Each row is a point on a tangle of strands that fork and nearly touch. The rows are in no order.
Two points are linked if the straight distance between their rows is under 86.2. Some points are linked to none.
j287: [-14 -23 -68  32  48  -6 -23 -40 -34  -1   4 -49  20  -5  32 -43 -38 -11
 -18  39  25  -1 -23 -10 -62  36   7]
j21: [  9   5   5 -40 -17 -57  20 -10 -29  -8   5  -8 -20  24  13  59  31   6
 -12  -8  13  -8  -4 -36   9 -15  23]
j339: [-21 -34 -58  44  26 -24   0 -43 -34  -5  -7 -51   5 -13  26 -13 -56  13
 -24   5  18   6 -18   5 -48  33   9]
j757: [-15  45  15 -12  27  44  48  22  22 -11 -30  15   4  -7  10 -15 -14  26
   1  -1   9  25   1  39  25 -28 -12]
j34: [-10  26 -24 -12  58  29  17   8  -6 -23 -10 -23   8   6  39 -37 -17   5
 -16  43  36   8 -16  17 -23 -10   0]
j954: [ 29 -35  19  28 -31  33 -65  31  11   3  26  11   4  -8 -49 -55   8 -34
  -2  -6 -23  -5  19  39  27   2 -25]
j901: [-19 -18 -50  27   4 -30  20 -14 -51 -23  -7 -39  -8  15  35  -6 -48  10
 -22   2  34   6 -15   1 -46   3  22]
j930: [ -2 -26  -3  11   6 -14  -2 -10  16  26 -13  -6 -12 -46 -25   1  -5  14
 -11 -30 -15 -16 -12  22  11  28 -12]
j709: [ 11 -27  28  10 -40 -24 -24  -6  28  12   3  16 -12 -23 -35  34  14  14
  11 -52 -32 -11   8   0  21  18  -6]
j680: [ 16  23  33 -27 -37   3  27  26  -8 -16  -6  19 -17  16  -5  31  22  12
 -20  -2   0   2  23  24  56 -29   6]
j784: [ 20  39  58 -22 -53  22  11  22  16 -12  -5  42  -1  27 -31  35  37  11
   4  11  -9  16  42  21  73 -34  -3]
j227: [-31  23  29  17 -22  12 -20 -13  43  11   5  58  32  13 -18  28   0  17
  48 -19 -32   5  31 -48 -28   7  -6]
j637: [-42  42  21   6   5  26  -3 -17  33   3  -7  52  37  22   7  17   2  16
  46   4 -15   8  30 -51 -32 -11   2]
j165: [-51  28 -20  -1  18  -1  17 -22  13 -12  -8  23  23  27  35  16 -24  21
  25   1   4  10  -3 -62 -71  -5  10]
j656: [ -3 -20 -45  -3  13 -31 -14 -32 -51  -6  24 -28  -7  31  23   7   1 -25
   5  20  19 -14 -16 -57 -55   7  30]
j46: [ 11  14  19 -17  28  39   8  14  12  11  -7   2  -2 -25 -12 -48  16 -11
 -12  26 -10  -6  -3  39  28 -15 -16]
j564: [-12   7  51  19 -30  10 -27  -8  57  26   4  58  18  -4 -45  25  14  13
  48 -31 -47   3  26 -21  10   9 -12]
j224: [-61  41  -3  -2  26  10  37 -10  29 -16 -28  20  20   9  31  26 -24  42
  31 -13  -3  19  -5 -32 -46  -5  -1]
j542: [  9 -33 -27  12  -5 -25   5 -12 -40  -4  -4 -36 -18 -13   5   1 -22  -4
 -32  -2  22 -13  -4  20  -1   9   3]
j712: [ 50 -18  32 -24 -28 -14 -59  -3  19   7  31  13  -1  -6 -42   6  67 -33
   4   7 -28 -12   3 -25  17   2  -2]
j887: [ 28 -12 -14 -51  -3 -62  32 -13 -58  -4   6 -36 -27   7  10  44  26  -4
 -34  22  34 -14 -20 -14  14  -5  26]
j779: [ 64 -26  21 -34 -59 -21 -57  -4   5  -7  36   5   4  16 -28  37  59 -31
   6  -2  -2   8   9 -40  26   3   3]
j711: [ -5 -43 -23  16   7 -43 -45 -37   5  19  18 -15   1 -21 -10   8  -5  -2
  13 -26 -13 -27 -18 -39 -45  43   3]
j434: [ 21 -15  11  37 -48  56 -82  24  23  -8  33  30  22  21 -44 -58  15 -39
  21   5 -32   1  40  19   2  -6 -25]
j482: [-13  20 -34 -16  29  -3  41  11 -54 -29  -4 -23  -3  34  49 -11 -18   1
 -27  46  48   8  -8  -7 -31 -26  25]
j318: [  4   2  12   2  25  22  39  14  15  23 -29   2 -10 -47 -14 -25  -7  19
 -11 -12  -5  10 -14  67  53   0 -17]
j314: [-19  14 -12 -30  17 -42  33 -33 -20   1  -7   2  -9   8  20  35   6  24
   0   1   3 -20 -20 -55 -34   0  19]
j816: [-35  14  22  -9  14   0  77  -6  42  30 -44  14  -6 -44  -9  29 -11  49
  25 -48 -24  12 -27  24  23  -1 -14]
j999: [-33  -8  -3  21 -21 -14  -4 -10  13  -4   1  20   3  17   3  28 -24  12
  20 -36 -11  -3   9 -37 -34   2   5]
j868: [  6  -7 -51   3  19 -20  19   2 -78 -20   8 -53 -11  22  40 -15 -23 -30
 -34  49  45  -4 -10  -6 -22  -4  33]
j480: [ -3 -25 -69  29  33 -12 -12 -25 -65 -10  15 -55   5  12  39 -38 -35 -38
 -26  42  39  -2 -17  -1 -43  20  18]
j675: [ 36 -51  -4   4 -33 -37 -45  -4 -21  -2  24 -27 -18   4  -8  24  10 -22
 -11 -23  10 -15  -6  -8   4  11   2]
j345: [-32  10  32  16   4  24  19  -1  66  31 -19  31  15 -37 -26   1  -5  26
  46 -39 -48  13  -6   5  15  17 -20]
j705: [ 36 -33  38   3 -33   0 -73  -5  39  15  22  23   1 -22 -59  -6  36 -20
  16 -20 -41 -12   3  -6  24  11 -17]
j26: [ 46 -52  -1  32 -50   6 -67  29 -12  -6  30 -13 -10  -1 -34 -31  -8 -33
 -17 -22  -7 -10  14  48  29  14 -12]
j908: [ 46 -57  -5   4  -7 -45 -24 -26 -19  28   4 -46 -28 -51 -30  14   5  -4
 -42 -11   4 -21 -22  28  40  36  -6]
j111: [-24  28  -5  -1  52  33  48  11  30  -3 -39 -15   6 -26  22 -19 -28  40
   2   2  10  25 -28  44   5  -5 -20]
j621: [ -6  26  52 -12  -3  14  22  -8  55  32 -15  42   3 -36 -34  22  19  19
  34 -26 -53   6   5  11  47  -1 -16]
j528: [ 31   1   8 -31  13 -12  22  10 -22  12  -8 -13 -26 -27  -7  -6  20 -10
 -40  24   8 -19  -9  33  39   0  -3]
j50: [-49  19  29  22  13  38  23   2  83  19 -22  37  37 -21 -12   5 -25  36
  70 -39 -47  23  -4 -15 -19  18 -29]
j615: [-30  20 -37   5  79  12  25 -23   3 -21 -24 -32  10  -7  45 -24 -33  28
  -8  34  30  15 -42   9 -48  10  -1]
j883: [-42  29  13  -7  20   4  53  -9  30   5 -33  20   4 -19   9  22 -15  45
  22 -25 -12  13 -14  -7  -5  -2 -10]
j223: [ 50  -9   2 -21 -31  14 -46  34 -34 -12  25  -7 -10  29 -11 -10  45 -57
  -3  41   6  -2  19  -8  30 -15   5]
j241: [ -9  -4  -1 -18  -8 -30  16 -10 -21  -7   1  -3 -16  11   8  28   6  10
  -8  -6  11 -19  -2 -17 -10 -11  15]
j337: [-27  -1 -12  47 -42  12   7  34 -13 -31   6   9   3  36  19 -16 -42   1
 -10 -28  11  16  31  18 -21 -18   9]
j348: [ 28 -60 -25  18 -15 -59  -8 -24 -42   8   6 -53 -21 -31 -13  28 -17   4
 -48 -15  19 -16 -20  29  16  36   1]
j666: [-16  -8 -18  20   2  -2  12   4 -15  -3 -11  -8  -4   0  15 -11 -32  17
 -21 -20  10   5  -1  21 -11   3   5]
j352: [-23 -20 -15  14 -24 -46  17 -13 -12  -5 -12  -5 -11   5   8  44 -28  22
  -3 -43   7  -7  -3 -11 -18   8  10]
j743: [-11   7 -27 -25  38 -30  10 -29 -29   1   9  -3   1  18  31   6  14 -11
   4  29  15 -21 -24 -67 -54  -3  28]
j554: [ -1  54  22 -46   3   0  41  -3  -4  -7  -4  26   1  30  13  29  36  10
   1  37   2  -6  16 -32  13 -36  16]
j982: [ 40   7  28 -51 -63 -34   3  16  -9 -11  13  -1 -12  29  -9  62  50  -3
 -13  -4  13   9  19 -10  55 -20   9]
j424: [-17 -23 -48  29 -19 -19   7   7 -61 -29  17 -36  -7  45  40 -10 -42 -17
 -17  -1  36   6   8  -2 -43  -7  31]
j644: [-23  -3  -8  23 -14  -1 -43 -16  13   4  24  29  23  25   2  11  -3 -10
  38 -16 -21 -13  11 -59 -56  16   5]
j896: [ 26 -44  -3  35 -46  -4 -27  32 -27 -10  14 -22 -13  -3 -19 -18 -27 -20
 -32 -27  13  -3  21  59  35   6  -9]
j158: [  4 -17  12  -2  28  -5 -20 -25  33  40  -3   6   0 -48 -32  -9  15   1
   5 -15 -28 -22 -18  -8   0  27 -10]
j893: [  7 -27  -3  29  -2   1  14  12   7  18 -19 -10 -16 -42 -20 -19 -24  16
 -20 -24  -4   0  -8  64  37  16 -19]
j789: [  3 -13  32   7 -26 -11 -44 -16  40  20  13  33  10 -13 -36  24  26  -1
  29 -34 -42 -11  16 -31   8  17  -6]
j143: [ 12   8  14  -8 -21   0  53  38 -22 -14 -20   0 -28  -4   0   8  -7  12
 -37  -9  22   8  14  52  52 -27   9]
j327: [  7   7   9  36 -28  62 -71  20  15 -10  26  33  31  35 -16 -55  13 -41
  26  18 -26   1  43 -13 -21 -11 -12]
j813: [ 18 -17  -8  17 -24  11 -16  30 -21 -10  13 -12 -11  17   1 -22  -7 -24
 -21  -1  13  -3  13  22  12  -4   0]
j948: [  7   5  27 -35  35 -27  -8 -37  35  43  -1  18  -2 -31 -25  13  41   1
  14   5 -34 -24 -18 -27   2   6   4]
j692: [-40  -3 -17  37 -15   2  36  24  -2 -23 -22  -1  -2   9  29  -4 -59  27
  -4 -39  11  26   2  29 -17  -6   3]
j462: [ -8  10 -18  44 -23  54 -45  30   0 -23  23  20  30  49  14 -53 -17 -28
  17  10   2   8  36 -14 -35 -17   1]
j276: [  4  56  29 -33  17  47  48  34   6  -3 -22  17  -6  -5   2 -25  19   8
 -15  33   8  11   6  46  50 -42 -11]
j574: [ 25  22  28 -21  -5  30  36  42 -14  -4 -18  -4 -17  -9  -7 -25   6  -4
 -35  24  11   6  11  72  66 -22 -13]
j894: [-11  34 -18 -43  40  -1  48  -1 -28 -10 -15  -8  -5  21  44  -6  13   8
 -17  44  26  -6 -11 -22 -21 -24  19]
j540: [  9  15  -5 -52  20 -24  42   1 -39  -1  -6 -15 -23  11  22  16  23  -5
 -34  44  24 -19 -18 -11  10 -14  22]
j577: [ 27   9   4 -20 -23   9 -30  21 -32 -20  32  12  -3  44   3   8  44 -42
   8  38   9 -10  21 -44   3 -17  15]
j849: [-15   8 -13  26 -36  22 -18  13  -6 -22  20  19   6  42  16 -11 -16 -11
  11  -6   9   0  26 -21 -34 -12  17]
j823: [ 45 -22  -4   4 -16   9 -40  30 -32  -1  24 -19 -14   8 -13 -31  17 -44
 -21  31   9 -15  11  24  27  -2  -4]
j441: [-49  53  18   3  41  49  -5 -10  68  -2  -8  39  45   7   9  -6  -8  20
  56   8 -19  21   8 -39 -43  -3 -19]
j742: [-46  13 -21   8  35  13 -24 -23  35   2  -1  16  36  10  23  -4 -16  10
  44  -7 -14  -1 -13 -66 -80  15  -5]
j27: [-13  34  34 -21  41   9  75 -13  53  35 -39  14  -9 -51 -12   6   7  39
  18 -14 -30  10 -30  34  43 -11 -17]
j452: [-62  34  20  17  26  48   2  -3  83   5 -12  42  47  -8   1  15 -19  30
  78 -19 -38  29   9 -44 -44  16 -26]
j997: [ 43 -47 -20  -7 -49 -29 -47  11 -42 -13  37 -40 -13  34   3  24  25 -54
  -6  -5  25  10   1 -21   7  -1  13]
j179: [ -8  12 -20  11  33  34  24  28  -5 -20 -18 -13   4   1  27 -49 -36   8
 -28  17  29  19   2  55   5 -13 -10]
j877: [ 11  39  55 -20 -18  27  21   7  30  13 -11  40  -6  -8 -38  16  32  12
   9  -5 -27   7  18  25  63 -27  -6]
j475: [ 58 -60 -27   2 -33 -28 -57   7 -58  -5  43 -59 -16  14   0  -1  10 -67
 -17  12  35  -2  -4   4  16  25   8]
j13: [ 44   0   8 -24 -29  -6 -56  -4  -5  -8  48  14  10  36 -13  23  60 -38
  26  28  -4  -4  16 -61   1   0  11]
j495: [  6  -3 -18  36   7  32  28  42 -22 -18 -20 -26  -2  -6  11 -55 -48   4
 -38   3  29  27  14  86  30  -2 -19]
j695: [ 23 -38   7  21 -53 -28 -33  10   1  -1  11 -11 -19  -3 -19  26  -5   1
  -8 -53  -2  -6   6  16  18  14  -1]
j889: [ 20  25   0 -42  39   3  33   8 -31   5 -12  -9 -10 -10  18 -15  19  -5
 -38  52  24  -9 -16  29  26 -18   6]
j944: [ -7  31  15 -60  49 -40  15 -55  21  39   2  20   1 -21   1  28  57   0
  14  24 -30 -23 -16 -54 -11  -2  11]
j674: [-24  36 -16 -14  89  19  43 -16  26 -12 -32 -26   9 -22  36 -16 -27  42
   0  25  20  17 -47  21 -13   0 -13]
j374: [-41 -13 -23  34  10   6 -45 -14  30  -3  15  15  32  22  19 -18 -27  -6
  42 -24 -19  -1   3 -53 -85  22  -3]
j724: [ 36 -26  -1  -1  10 -25   3  -9 -21  20  -8 -35 -24 -48 -21  -5   2  -1
 -46  15   9 -16 -11  46  44  24  -8]
j866: [ -2  25  32  -5  35  40  37   2  45  25 -28  18  -1 -44 -24 -24   2  21
  18 -12 -23  12 -19  44  44  -5 -20]

A fork is a point with three links. Follow the links from the first point to the second and name the forks in between, in order.
j621, j705 => j789
j908, j742 => j540 j241
j374, j26 => j241 j540
j540, j165 => j241
j223, j21 => j540

A fork is a point with three links, a tip a point with one. Leave the first point through the second and follow the links. Name the first fork or tip that comes.
j441, j452 => j495
j348, j542 => j789
j883, j224 => j241
j712, j779 => j540
j742, j165 => j944
j540, j894 => j424
